Points, in no order, along strands that fork, close into loops and pass close to each other.
In the rows, 128 means zero.
Two points are linked if the straight distance between their rows is under 76.1. Some points are linked to none.
j298: [ 72 176 129 144 139 150 139 158  90 154  97 185 172 120  70 218 172 134
 113  71  72 100 150 131 146 123]
j205: [110 116 119 103 143  97 152 196 114 125 136  84 142 136 167 124 130 122
 122 130  98 127  66 116 158 114]
j146: [133 113 135 133 172 121 131 173 102 117 161 152 108  86 112 131 115 117
 135 111 150 150  82 125 131 125]
j735: [118 130  99 114 151 174 116 141  93 121 130 161 101 134  78 133 113 125
 145 141 157 161  96 148  88 122]
j637: [131 127  95 110 107 144 175  64 117 155 115  91 122 148 114  89 134 120
  93 131 112 124 183 109  89 133]
j902: [122 118 170 146 138 111 165 179  99 120 145 147 144  85 102 130 129 117
 124  84 128 123  92 132 161 116]
j360: [121 127 156 137 113 145 133  72 144 129  96 208 136 118  94 153 174 101
 121 124 145 121 198  78 119 121]
j43: [136  96 123  89  93 132 145  48 139 138 110 149 102 152 123  82 165 134
  96 112 107  94 193  84 101 129]
j305: [144 140 182 195  98 116 105 114 165 131 152 158 137  88 126 140 120 128
  98 155 181 144 152 101 145 129]
j535: [158 172 136 205 159  59  90 128 185 126 191  97 104  83 193 117 102 121
 124 129 162 116 140 121 122 150]
j556: [ 86 190 126 190 111 116 138 125 211 159  96 118 162 119 156 159  88 109
 127 131 103 160  88 118 172  76]
j775: [177  65 117 121 142  73  96 166 116 113 126  94 103 152 193  88 146 156
 152  98 124 111 123 189 160 161]
j813: [ 90 133 103  56 130 164 143 122 101 135 112 106 139 179 137 118 122 131
 148 136  95 126  81 147 130 101]
j329: [136 119 100  90 121 146 152  98  89 126 108 109 119 163 100  81 122 119
 123 137 115 111 121 152 101 143]
j154: [125 157 125 168 165  87 117 166 159 114 180  87 127  72 160 146  93 111
 123 133 132 156 102 102 115 138]
j961: [175 133 110 167 151  96 113 143 132 132 137  86  91 170 151 102 105 134
 126 179 141 137 145 154 104 141]
j764: [135 124 171 160 123 131 129 115 125 137 129 171 148  98  87 141 137 123
 110 134 178 137 144 106 141 112]
j570: [ 84 140 104  59 103 169 175  86  96 134  89 103 156 140 131 141 156 165
 147  94  67  80  92 120 130 115]
j25: [155 112 160 128 138 131  96 139 126 118 172 191  90  79 101 138 120 121
 124 132 193 145 113 118 141 122]
j400: [120 120 143 143 120 134 177  61 132 152  99 181 126 133 114 150 161 104
 119 103  91  90 213  73 125 120]
j967: [ 90 167 124 139 152 169 158 142 100 135  88 203 163 117  60 206 176 137
 122  67  98 104 156 124 126 130]
j175: [106 158 162 228  99  82 124 133 129 180 108 124 169  83 109 173 114  83
  70 103  98 128 168 144 176 121]
j299: [140 124 103 106 134 168 131 107  97 120 120 154 101 146  69 108 110 118
 142 144 153 150 127 152  74 130]
j341: [ 84 167 148 166 138 110 126 158 201 131 151 102 159  85 160 172  84 113
 138 110 115 168  86 109 144  84]
j161: [ 79 146 110  59 128 181 156 110 103 141 109 119 158 160 128 131 140 147
 147 119  96 116  88 134 139  96]
j246: [ 82 162 112  87 146 209 144 100 133 157 122 129 152 153 130 143 113 135
 143 139 123 170 126 142 115  89]
j234: [117 116 167 127 114 107 161  74 105 124  76 152 157 134 102 145 171 142
 127  78  85  55 144 110 148 124]
j720: [137 139 181 199 106  99 144 128 143 150 123 119 167 112 121 131 125 121
  87 140 139 125 163 116 168 121]
j497: [121 105 125 107 118  95 161 178  83 106 118  65 154 142 183 127 132 138
 120  89  83  76  40 132 176 131]
j766: [141  76 137  69  92 142 101  62 112 103 101 138 124 157 133  90 148 140
 124 106 119  67 150 135  93 162]
j941: [108 112  74  91 122 171 172  67 106 153 111 141  95 150  87 110 151 139
 113  82 117 121 173 104  65 117]
j920: [155 126 142 150  79 128  79 128 131 106 125 163  97 100  97 107 182 122
  92 182 188 111 160  88 107 169]
j782: [ 71 172 144 200 102 123 134 158 181 159 118 116 169  99 142 187  98 105
 121 108  89 162 110 134 178  84]
j101: [172 114 118  94 110 148 127  84 122 125 120 151  99 159  88  82 111 117
 132 151 152 126 169 148  81 141]
j284: [152  75 131  89 116 155  68 116 115 106 117 192  95 129  89 126 124 126
 141 122 187 121 115 159 109 147]
j701: [187 130 116 167 141  97  77 129 155 113 175 136  70 159 139 129  95 145
 143 171 173 145 162 147 109 144]
j96: [ 86 178 131 185 122 104 125 140 214 141 130 109 152 101 159 157  88 118
 125 125 116 165  76 104 147  87]
j878: [170 123  71 130 146 114 130 161 140 102 124  88  96 191 122 120  93 136
 166 179 119 162 129 143  95 148]
j405: [ 76 168 141 113 157 202 149 165 131 152 122 175 186 131 103 191 135 163
 136 101 120 153 112 136 163  90]
j243: [145 126 134 120 108 142 140  48 141 147 112 143 126 134 117  95 144 114
  95 144 143 132 204  96  97 130]
j155: [ 82 173 118 137 146 192 151 145 113 142  98 195 176 116  70 203 164 136
 128  97 112 129 158 116 126 129]
j561: [157  98 134 101  86 133  78 113 123 112 109 150 113 150 124  72 156 132
 117 161 140  89 154 136 118 164]
j990: [117 121 153 145 112 146 156  67 141 141  98 211 122 130 110 163 169  92
 119 107 109 102 219  69 122 122]
j518: [ 90 152 152 205  98 101 160 162 134 143 119  91 174 102 124 164 117 103
  93 121  96 143 131 127 174 112]
j22: [101 133  91  55  91 145 175  91  96 132 107  72 137 165 142  99 134 139
 120 139  70  93 105 128 131 121]
j989: [ 95 138 143 158 135 136 157 171 108 134 136 126 153 105 107 148 127 123
 122 124 131 151  98 111 146 107]
j357: [ 74 170 134 176 111 143 147 130 181 159  96 112 181 125 154 173  94 111
 128 128 101 154 109 129 174  80]
j98: [ 80 147  95 118  98 146 206  95 118 171  97 110 149 132 135 180 145 129
 130 113  41  81 176  75 129 116]
j328: [ 92 169 116 128 159 161 115  99 176 150 124 112 133 154 155 153  70 124
 146 143 134 184  93 150  95  78]
j331: [106 131 121 107 156 186 136 117  89 122  98 189 138 109  70 138 157 138
 135  89 170 118 105 137  97 126]
j877: [111 106  98  76 125 120 136 153  89 115 106  77 138 179 167 117 124 136
 131 127  85  97  50 146 153 129]
j884: [170 125 156 138 180  80 114 164 136 105 184 140 100  70 150 123 119 112
 136 128 146 138 124 124 150 141]
j786: [153 123 121 104 110 148 140  63 122 141 119 140 113 146  92  86 126 113
 111 141 147 138 184 126  77 130]
j224: [132 156  82 130 173  81  78 162 163 109 193  78 126  85 154 162  84 117
 149 131 129 165 115 115 110 152]
j627: [125 102 153 109 120 125 151  86  84 117  84 120 165 138 115 119 150 149
 120  84 115  57  99 129 134 141]
j242: [ 98 131 110  87 103 141 190  77  90 126  77  95 152 128 122 137 164 160
 135  90  64  64 103 110 125 129]
j866: [149 130 157 148  84 130  83 115 142 122 133 158 122 112 116 108 160 129
  96 189 174 123 166  93 123 147]
j978: [ 88 170 101 126 135 207 106 100 149 134 140 149 121 138 114 152  89 129
 152 153 145 198 115 142  73 108]
j73: [ 95 119  88  42 110 183 140 106  93 122 108 103 132 180 130 114 116 139
 165 108  86 104  79 160 110 123]
j914: [147 124  96 106 102 151 163  67 123 149 125 109 109 155  97  85 117 117
 104 133 129 140 190 123  67 130]
j643: [123 151 169 223 105  88 158 144 144 145 119  89 165 105 132 140 115 110
  79 131 117 132 146 129 168 120]
j835: [100 127  89  69 105 157 174  83  92 138 104  94 130 148 112  98 143 136
 124 118  90  99 119 122 105 128]
j30: [141 137 200 184  71  98 107 167 152 118 166 148 139  77 127 127 154 123
  97 151 144 123 172 102 173 136]
j593: [ 92 149  94 100 140 199 151  97 101 139 108 161 138 123  82 130 156 131
 132 115 133 145 142 115  85 124]
j635: [121  97 168 113  98 114 153  54 126 114  80 160 136 138 125 131 178 144
 123  87  75  55 158  90 135 135]
j152: [128  99 177 116 111 118 151  70  87 109  79 115 170 133 127 149 158 165
 131  68  94  45 105 123 128 135]
j170: [133  96  73  73 149  79 114 196 124 119 122  73 123 164 169 128 122 136
 149 120  93 143  77 154 144 129]
j972: [101 167 119 181 139 180 126  97 129 134 123 159 134  94  90 165 114 122
 124 142 176 177 121 117  95 125]
j936: [103 136 119 137 150 167 128 146  97 131 134 150 125 116  91 140 121 129
 130 141 158 165  92 123 108 115]
j413: [156 127 166 171 132 108 122 131 133 138 143 126 129 120 138 105 121 132
  95 163 163 130 136 119 140 124]
j218: [ 98 136 118  79 144 132 147 134 130 138 120  80 147 184 172 132 101 118
 128 164 103 145  91 140 137  81]
j118: [119 142 189 206  97  84 118 133 132 166 129 147 166  80 103 171 125  96
  79 104 118 135 184 137 179 115]
j203: [145 116  74  82 147 103 119 172 153 115 123  76 118 201 148 141  89 133
 171 169 103 162 114 146 117 114]
j40: [164  70 162 118 132  99 107 163 111 114 142 140 128 106 175  99 138 135
 132  93 130  96  99 150 173 163]
j38: [ 98 110 113  57 171 135 125 177 111 140 126 123 141 161 161 148 114 138
 162  92 114 133  40 152 145  86]
j107: [127  98 165 115 122 132 128 107 106 122  99 172 154 123  94 120 153 134
 120  96 156  87 118 119 141 126]
j923: [ 85 163 110  81 154 224 127 115 125 146 127 164 143 143 105 148 123 147
 147 135 135 175 121 144  97 100]
j115: [126 130 150 157 132 108 165 147 106 135 121  96 154 131 126 111 132 124
  95 146 128 118 111 115 157 122]
j401: [ 78 163 143 155 139 137 158 131 173 153 105  98 177 135 169 172  89 121
 128 126 117 159  96 133 165  63]
j969: [132 108 172 131 120 132 121 128 118 130 123 185 144 100  85 128 146 127
 117 114 176 116 126 113 148 114]
j14: [168  98 130 113 176  56 133 184 114 112 131  81 128 100 200  96 152 125
 148  87 103 104  97 165 171 165]
j796: [144 102  72  93 164  79 110 198 127 114 136  85 107 147 144 129 118 135
 155 130 104 156  93 146 129 137]
j445: [ 96 141 103 101 188 168  87 175 134 124 176 164 102 120 115 181  95 139
 168 121 151 188  85 131  98  93]
j259: [ 92 154 110  71 143 185 154  98 130 154 122 107 141 174 144 132  97 125
 144 144 113 164 121 153 115  78]
j948: [165 121 132 150  85 130  64 145 128 103 150 166  70  90  95 119 168 123
 100 178 201 118 146 104 116 178]
j182: [138 123 156 126  89 134 102  91 141 118 111 170 133 122 106 105 175 118
  99 167 158 118 178  84 118 143]
j168: [182 133 112 158 129  95  48 141 163  96 211 150  50 127 147 142 121 134
 147 155 182 148 168 128 133 160]
j256: [123  89 165 103  81 117 131  58 128  99  86 142 135 139 142 105 185 154
 114 105  85  50 151  87 122 155]
j814: [162 144 150 175 125 101  67 136 165 112 208 149  78  94 166 132 116 124
 119 160 181 138 151 109 134 151]
j562: [124 127 134 114 149  68 167 217 119 114 145  71 149 109 178 121 137 110
 124 118  88 118  83 117 166 126]
j100: [ 85 133  80 105 108 161 198  75 115 165 102 108 141 132 124 147 152 132
 122 109  73 106 170  76 114 119]
j840: [117 121 130 138 120 123 203  65 117 160  93 151 124 134 116 150 158 119
 118  94  65  73 195  75 124 120]
j491: [143 125 136 120  76 138 107  74 149 119 115 159 113 130 119  88 182 115
  92 168 142 120 206  77  96 154]
j596: [ 65 168 145 133 134 175 145 184 118 153 127 169 184 116  93 205 144 149
 129  85 100 148 122 137 170  95]
j883: [173  61 122 116 151  92 103 158 106 114 126 118 106 142 166 103 124 146
 138  93 132 119  98 178 151 163]
j20: [150 111 191 149  97  81 119 195 129 122 154 121 136 101 180  77 166 130
 126 125 114  72 134 129 194 143]
j952: [164 155 142 198 123 106  82  97 168 135 157 127  98 135 158 109  98 134
 105 178 175 137 144 136 107 144]
j925: [176 109  76 128 150  99 130 168 124 108 115  91  92 188 128 103 109 141
 158 160 119 142 124 162 114 149]
j57: [ 77 157 136 135 163 171 127 133 159 151 129 127 156 130 148 172  97 136
 141 132 138 177  91 131 131  75]
j748: [152 122 153 133 113 142  68 127 143 110 182 193  78  82  90 156 130 117
 117 154 211 148 128 101 132 138]
j236: [167 101 119 118  79 133  62 134 125 101 116 161  87 133 111  85 161 131
 118 176 164 100 154 134 109 178]
j614: [155 101 125  84  76 139  92  91 131 109 106 146 102 157 121  63 159 127
 115 150 131  86 181 127  94 164]
j89: [114 129 122 113 139 158 167  68 106 142  95 163 137 122  89 125 163 118
 122 103 129 112 166 100 103 122]
j202: [150 148 159 171  97 134 108  63 163 142 118 150 140 113 126 115 129 120
  95 172 168 139 177 105 112 142]
j493: [ 83 146 125 125 157 183 125 164 118 135 146 155 136 114 111 162 122 139
 141 133 149 174  85 118 120  99]
j726: [ 95 148 140 186 136 150 143 146 127 131 137 135 148  91 109 161 114 121
 118 133 149 170 106 108 129 112]
j463: [ 84 157 111  49 152 205 152 112 112 149 113 143 155 163 125 140 132 157
 151 110 110 129  92 152 133  91]
j999: [184 132 111 170 157  72  83 145 153 122 179 109  76 143 157 123 105 141
 142 155 161 141 162 143 117 142]
j448: [194 121  98 147 166  62  83 156 155 106 180 109  72 134 146 123 121 151
 168 134 155 147 170 151 133 143]
j429: [130 103  73  71 159 130 108 176 138 111 123 122 110 193 118 149  92 139
 196 136 114 170  88 155 113 109]
j473: [157  96  99  83 112 138 146  94  93 115  98 102 116 179 115  74 115 129
 134 121 110  84 126 169 102 160]
j302: [118  87 103  86 127 111 133 169  79 108 113  70 148 163 187 134 126 141
 136  93  87  95  34 147 157 140]
j199: [175 153 118 196 125  96  75 102 173 120 171 126  79 161 154 118  85 137
 131 177 179 133 158 150  93 151]
j244: [122 130  96  76 142 118 128 147 143 130 121  75 130 204 164 131  88 118
 148 173 102 154 107 150 117  94]
j915: [119 147 104 139 160  90  98 170 165 123 175  77 132  96 168 155  88 118
 131 138 125 163  98 107 112 131]
j939: [151  80 123  70 106 138 129  63  91 114 101 115 122 169 127  92 121 141
 133  96 113  69 136 162  87 164]
j136: [123 140 159 181 139 142 139 127 120 133 138 161 138  84  88 158 118 121
 114 128 182 159 126 112 128 111]
j848: [ 96 157 111 138 151 133  95 122 184 138 138 102 130 144 159 156  68 123
 140 151 134 177  83 129  98  91]
j774: [137 149 212 200  74  88 105 160 162 124 172 148 141  61 128 143 141 110
  93 133 130 138 178 122 179 131]
j503: [137  84 154  83  92 127 112  65 115 106  94 128 140 151 142  88 162 148
 113 112 108  51 140 117 115 161]
j911: [175  64 121 123 122  91  93 151 107 118 113  92 110 181 191  86 142 163
 149 111 124  91 124 192 163 163]
j134: [ 97 129  73  83 110 179 168  78 108 153 117 117 116 146  94 110 142 130
 119 108 105 135 162 107  76 117]
j112: [163 121 162 153 119 110  90 142 138 132 161 143 109 119 144 103 132 135
 105 172 170 126 145 116 145 134]
j609: [173 138 133 159 150  96  63 129 158 103 213 155  69 105 150 145 103 122
 129 145 184 151 150 122 128 151]
j238: [ 87 150 115 110 175 194 104 169 125 127 160 174 118 117 108 172 113 149
 150 129 158 185  84 131 105  97]
j975: [143  99 112 112 145 123 128 141  88 123 109 117 118 156 118  95 118 126
 123 131 129 116  84 155 125 144]
j828: [146 127 172 162  74 120  98 165 142  97 160 178 104  51  87 141 171 112
  98 147 186 122 151  85 147 160]
j573: [126 120 150 120 123 136 148  66 124 134  96 174 140 128  96 121 168 115
 116 117 136 105 176  90 124 123]
j853: [119 119 164 140 128  99 172 180  93 121 134 119 154 106 114 123 136 124
 116  85 108 106  83 131 171 119]
j265: [ 90 126  67 101 109 167 184  72 116 170 111 110 122 142 115 129 146 133
 107 107  92 122 177  79  89 116]
j217: [122 102  96  83 148  86 132 198 110 122 128  80 134 143 177 124 130 125
 133 115  94 125  59 134 156 129]
j171: [113 140 169 194 117 114 148 134 118 150 121 155 169  95  79 170 131 110
 105 109 142 140 159 123 157 109]
j595: [104 128  99 114 142 170 187  69 109 150  96 165 121 126 100 139 168 129
 121  83 105 108 174  86  96 123]
j376: [134  83 141  89 102 161  61 116 122 103 112 203  99 109  82 139 153 119
 130 121 198 117 119 126 105 151]
j412: [155 115 124  98  72 139  98  83 143 119 116 150 101 147 115  69 170 119
 105 165 136 105 200 104  85 156]
j16: [120 141 133 147 122 112 174 136 108 133 108  69 159 148 144 104 135 125
  90 165 112 111 117 117 154 126]
j924: [185 110 110 108 190  50  86 161 142  92 161 108  93  89 154 106 146 143
 176 106 129 140 142 173 155 159]
j396: [ 89 128 145 128 116 122 171 175  91 124 124 109 166 125 116 141 144 134
 126  92  97 106  71 124 173 109]
j616: [ 98 175 105 117 136 174 139  74 180 157 115 101 132 160 155 133  65 114
 143 141 122 183 112 159  94  80]
j980: [ 84 170 115 170 131 192 126 109 143 139 119 150 150 102 108 164 111 126
 133 143 149 183 112 113 108 113]
j462: [146 123 170 168 140 103 147 153 122 135 144 121 140 110 129 113 124 124
  96 140 149 131 121 115 153 120]
j454: [ 84 155 124  90 152 161 165 106 132 154 113  95 160 170 164 145 101 123
 132 147 113 153 104 142 142  69]
j986: [172  91 129 107  98 124  80 122 121 118 109 137 107 169 137  69 137 140
 131 160 137  92 146 161 132 161]
j819: [141 111 126 122 177  94 133 186 109 115 159 123 112  88 136 124 117 115
 136 115 127 148  84 126 137 138]
j128: [140 171 105 184  95 137 144  53 166 156 103  95 131 121 141  85 104 109
  90 160 131 150 154 127  95 151]
j886: [149 154 140 174 166  60 139 184 152 129 164  54 136  82 197 119 119 113
 120 142 121 125 130 118 135 139]
j755: [125 140 134 130 115 111 186 102 100 137  99  76 165 147 126  97 146 129
  93 152 102  88 133 113 155 129]
j754: [161 123 140 140  97 133  59 141 143 105 184 178  62  85 104 141 139 119
 113 170 202 140 137 101 133 162]
j120: [110 107  87 109 132 169 182  58 111 156 100 169  89 138 105 128 167 144
 113  68 107 102 172  85  82 116]
j537: [166  69 119  97 133 155  82 124 108 100 115 188  86 140  86 136 104 132
 161 110 186 132 108 181 107 150]
j547: [129 117 128 108 134  70 170 208 103 111 131  66 154 125 187 114 141 122
 120 100  77  89  61 130 179 133]
j181: [ 89 128  89  39 105 187 152  86  93 129 104 103 139 155 133 128 139 163
 152  87  79  90  90 143 104 120]
j210: [110 121  98  80 119 156 154 101  82 127  99 105 133 154 106  97 134 130
 128 123 103 103  95 140 109 136]
j158: [153  81 190 125 108  97 126 166 106 111 140 129 156 109 167 106 140 133
 125  76 120  70  96 145 184 152]
j649: [124  99 150 104 128 137 137  80  96 122  90 148 154 133 103 113 153 139
 123  89 135  73 112 125 123 135]
j584: [155 150 162 186 101 123  90  84 165 139 140 138 124 118 144 107 119 135
  97 185 179 137 158 118 120 140]
j200: [ 95 147  99 111 111 167 168  85 113 147 111  96 152 135 120 116 131 114
 114 148 106 143 146 107 111 125]
j947: [105 155 104 144 148 105  90 146 184 132 152  82 127 129 166 155  75 124
 130 149 131 170  88 116 100 111]
j423: [111 120  96  45 143 142 139 136 116 131 112 101 127 207 151 125 100 129
 166 139  93 133  80 166 129  93]
j29: [ 79 161 154 178 133 115 136 176 169 123 159 108 155  74 145 176  98 109
 135 112 110 175  99 110 143 100]
j369: [166 147 157 167 175  49 130 179 145 131 172  73 125  80 201 107 134 114
 138 145 125 112 148 127 153 138]
j620: [142 111  96 121 165 151 103 153  99 110 143 172  76 129  75 143 100 125
 155 129 170 163  90 153  93 126]
j428: [182 101  66 132 157  70 126 183 136 105 114  71  90 179 141 104 127 159
 168 138 121 135 129 167 127 145]
j606: [143 111 194 145 106  88 144 163 119 130 137 129 157 116 129 100 146 134
 104 111 124  85 125 127 187 124]
j759: [171 100  54 110 163  69 118 194 142  96 131  75  98 155 129 122 121 161
 173 123 117 158 120 160 126 148]
j185: [154  90 109 111 152 152 101 134 102 108 125 183  79 137  73 132 100 128
 156 120 178 143 102 171  98 134]
j71: [ 87 156 121 148 132 175 159 122 107 142 104 143 169 117  89 154 145 124
 128 130 130 146 133 108 127 117]
j465: [133  91 143  81 118 142 116  68 103 115  95 157 133 142 109  97 146 130
 124 103 141  83 128 134 105 144]
j778: [178 123 134 118 110 138  96  97 136 122 134 157  96 154  98  97 113 122
 128 180 167 136 166 143  95 141]
j496: [146 148 102 144 113 164 134  87 128 124 134 122 100 148  95 114  84 111
 131 168 148 172 147 144  56 141]
j928: [192 121  99 126 176  48  81 158 153  99 176  98  80 109 151 106 144 153
 185 117 141 143 172 165 150 143]
j783: [140 126 188 176 115  99 147 147 130 139 141 137 153 102 114 128 130 122
  96 128 144 127 144 117 170 115]
j539: [ 82 152 146 189 100 114 162 147 112 152 104 101 183 119 107 171 128 108
 100 122  90 127 143 125 176 114]
j499: [107 124  93  59 103 134 157 114  89 119  98  71 136 179 155 105 128 137
 129 141  74  89  74 145 141 125]
j119: [ 88 132 139 134 130 143 164 164  92 131 122 130 163 120  98 142 146 133
 126 110 120 127  88 116 156 108]
j753: [ 72 165 136 150 131 154 146 178  93 150 115 174 177 107  67 201 162 140
 119  72  99 126 133 138 158 111]
j322: [ 99 133 106 144 113 134 214  84 115 170  97 126 130 133 122 168 149 117
 117 102  49  75 192  71 117 124]
j402: [109 145  98 113 102 164 155  93 124 141 119  81 131 158 131 103 108 110
 113 166 105 156 140 126  97 127]
j426: [ 76 169 120 152 137 188 118 111 160 147 123 140 151 120 133 162 100 131
 140 143 138 185 101 123 118  96]
j934: [156  88 108 109 179  85 119 181 108 110 139 116 103 104 148 114 124 127
 143  96 119 139  84 155 141 153]
j452: [146 107  60 102 160 109 107 182 145  99 140 108  99 169 107 153  91 145
 187 143 121 180 104 138 107 128]
j340: [107 140 111 126 127 160 172  77 106 147 102 125 151 125  99 120 145 115
 113 131 120 131 157 101 108 128]
j321: [ 65 167 148 199  96 112 139 170 149 157 120 100 173  96 137 187 109  95
 103 106  74 158 125 138 186  94]
j632: [159  81 122 124  83 136  56 152 114  93 121 169  84 103 106 110 163 127
 113 147 183 104 129 133 119 189]
j640: [142 132 195 179  71  90 111 192 139 113 167 136 130  74 142 100 172 122
 108 150 133 101 167 109 174 147]
j301: [ 87 168 113  64 170 225 148 121 124 152 116 171 164 149 108 155 135 161
 140 110 126 152 111 147 127  98]
j532: [147 119 178 168  76  91 111 192 130 122 152 123 130  98 161  76 180 135
 114 152 131  76 153 107 180 147]
j544: [127 114 182 147 124 114 149 154 109 130 136 169 148  88  87 136 140 125
 120  90 152 117 117 127 163 109]
j859: [101 155 147 172 153 109 137 175 153 109 174 106 139  67 144 162  99 107
 131 119 122 166  98 101 129 120]
j675: [104 160  95 114 100 174 136  83 176 145 125  94 124 166 151 120  69 109
 139 157 111 183 128 150  84 102]
j374: [179  95 133 109 181  66  87 164 136  94 152 129  97  84 172 104 145 134
 164 100 125 132 124 163 165 164]
j592: [130 148 211 201  92  81 118 145 147 138 161 149 151  59 116 159 125  98
  91 109 125 148 175 138 181 118]
j674: [ 95 158 147 217 101 103 142 128 120 169  90 121 180 104  97 181 119  90
  88 114  92 120 168 132 162 123]
j801: [102 136 103  96 190 129  85 171 150 130 181 126 116 115 136 181  82 129
 170 119 139 185  90 123 104  93]
j296: [ 77 150 142 131 147 153 149 144 147 150 123 109 170 139 157 166 107 130
 135 135 124 163  93 123 152  72]
j385: [159 158 138 200 143  82  78 116 182 123 197 130  91 101 175 126  95 127
 112 142 179 133 138 122 119 148]
j664: [137 120 123  95 118 129 164  62 111 142 103 112 132 144 112  81 149 128
 101 127 114  94 162 111 112 133]
j623: [153 108 142 133 163 121 112 149 114 120 165 170  91  88 107 133 109 122
 126 121 177 149 103 128 133 123]
j274: [156 170 165 216 143  62 114 143 188 130 178  93 119  77 197 110 109 122
 116 133 148 115 137 119 138 138]
j696: [148  83 133 107  87 148  56 137 123  95 122 192  84  96  83 133 157 117
 118 140 197 116 121 122 113 171]
j642: [159 135 155 158  98 124  81 116 145 133 143 137 114 130 140  95 139 133
 104 196 168 125 167 115 126 143]
j431: [113 146  88 103 181 103  76 162 164 122 195  99 128  93 146 179  75 118
 167 119 134 182 105 116 108 121]
j770: [113 111 173 132 115 116 151  86  85 113  78 140 169 130 103 169 164 158
 132  48  94  51 112 130 138 124]
j507: [112 120 130 101 116 131 174  79  84 121  82 104 158 137 113 118 154 146
 125  94  93  65  96 121 127 137]
j317: [145 104 121  82 102 124 155  52 125 143 107 118 112 157 120  69 153 137
  98 115 107  83 182 108 101 131]
j145: [155 100 199 133 104  79 126 186 122 109 149 123 150 101 179  90 155 126
 130  94 101  68 116 145 199 152]
j26: [146 141 134 162 105 140 139  41 159 154 104 143 144 112 125 115 128 105
  98 144 147 140 197  97 100 138]
j75: [146 162 153 204 151  69 135 163 169 125 164  73 129  80 182 122 107 117
 107 135 134 128 124 115 133 135]
j10: [ 79 151 141 117 178 175 127 164 146 146 153 145 150 123 138 176 106 146
 147 119 143 177  86 127 130  72]
j378: [183  90 119 122 120 108  89 143 125 122 113 126  94 179 148  71 132 147
 146 156 137 103 143 174 141 153]
j832: [ 78 174 121 117 147 209 147 148 127 143 106 189 182 122  84 195 152 153
 133 104 118 144 138 119 138 116]
j131: [174 112 159 120 187  46 124 185 128 101 138 104 134  78 194  98 158 119
 167 103 105 101 112 156 182 163]
j436: [128 132 131 117 117 115 186  73 103 140  92  98 155 140 114 102 155 133
 101 132  97  79 151 102 140 132]
j568: [121 141  91  98 117 181 150 101 104 130 124 129 111 149  82 105 112 116
 139 146 130 159 142 137  69 128]
j772: [ 86 183 104 140 135 208 112  81 175 153 122 152 137 125 129 155  90 133
 147 138 139 195 112 142  96  98]
j588: [111 148  98 103  98 161 147 103 152 134 128  74 123 179 155 110  83 111
 130 175  99 166 133 142  93 114]
j527: [170  53 140 111 127 106  76 156 111 102 140 139 107 121 180 107 138 148
 142  98 140 117 112 169 162 175]
j968: [174 138 119 141 122 144 120  90 133 117 140 141  91 156  93 110  85 116
 136 178 166 157 158 150  73 142]
j732: [181  83 113 126 123  96 101 145 116 125 102  97  99 192 173  68 137 153
 149 142 124  89 136 187 154 154]
j417: [121 149  90 123 105 181 138  98 132 123 137 115 110 156 101 119  86 112
 145 163 128 181 142 139  59 129]
j196: [124 113  82  65 140 147 127 154 125 115 116 110 112 203 125 124  97 128
 181 149 100 152  91 157 111 113]
j312: [182 127 132 150 124 117  80 119 140 123 154 145  82 156 125 109 105 134
 127 186 171 141 155 144 111 141]
j858: [111 149 122 154 152 173 122 121 106 129 139 163 117 102  82 154 116 126
 128 145 182 172 109 123  95 116]
j526: [152 119  63 109 149  99 112 175 157 105 133  80 110 187 130 147  90 143
 179 169 116 171 123 136 103 133]
j92: [169 123 171 146 159  62 131 187 136 127 164 109 121  91 188  93 146 119
 134 131 123 103 133 130 173 137]
j95: [130 108 144 102 102 128 146  54 138 132 101 160 125 140 120 100 175 124
 104 124 109  92 192  76 120 131]
j815: [154 118  73 120 146 158 128 145 124  94 132 143  84 174  82 135  82 126
 183 163 141 170 117 146  79 140]
j862: [171 126 170 133 175  47 111 187 141 107 154 108 129  77 198  95 164 117
 166 128 111  98 136 144 185 151]
j619: [168 110 106  98 126 160 131 101 109 113 115 157  92 160  73  97 101 116
 155 142 152 135 142 161  77 143]
j660: [172  68 139 108 153  88  73 162 133  86 148 137  95  91 189 106 151 141
 161  98 130 130 121 171 167 176]
j788: [164  88 131 115 172  74 131 181 111 113 139 106 118 102 175 105 135 124
 141  90 114 115  86 153 161 159]

How many points has the smallest loop of links through each point below? Write 0 if it is on no loop.
j952 | 11
j454 | 16
j999 | 24
j832 | 7

A fork is a point with three links, a tip a point with one. Leave the first point through the second and follow the links. Name the first fork or tip that comes.
j205, j562 | j766
j175, j118 | j527
j813, j161 | j526
j146, j819 | j168
j400, j840 | j89
j886, j369 | j866

A piece is all that can be reached along the links. How many separate loops has the piece of each point below (a circle has one, a figure eight two, a Y none), and how many tips (points with one link)?
j518 | loops 11, tips 2
j499 | loops 4, tips 0
j967 | loops 1, tips 0
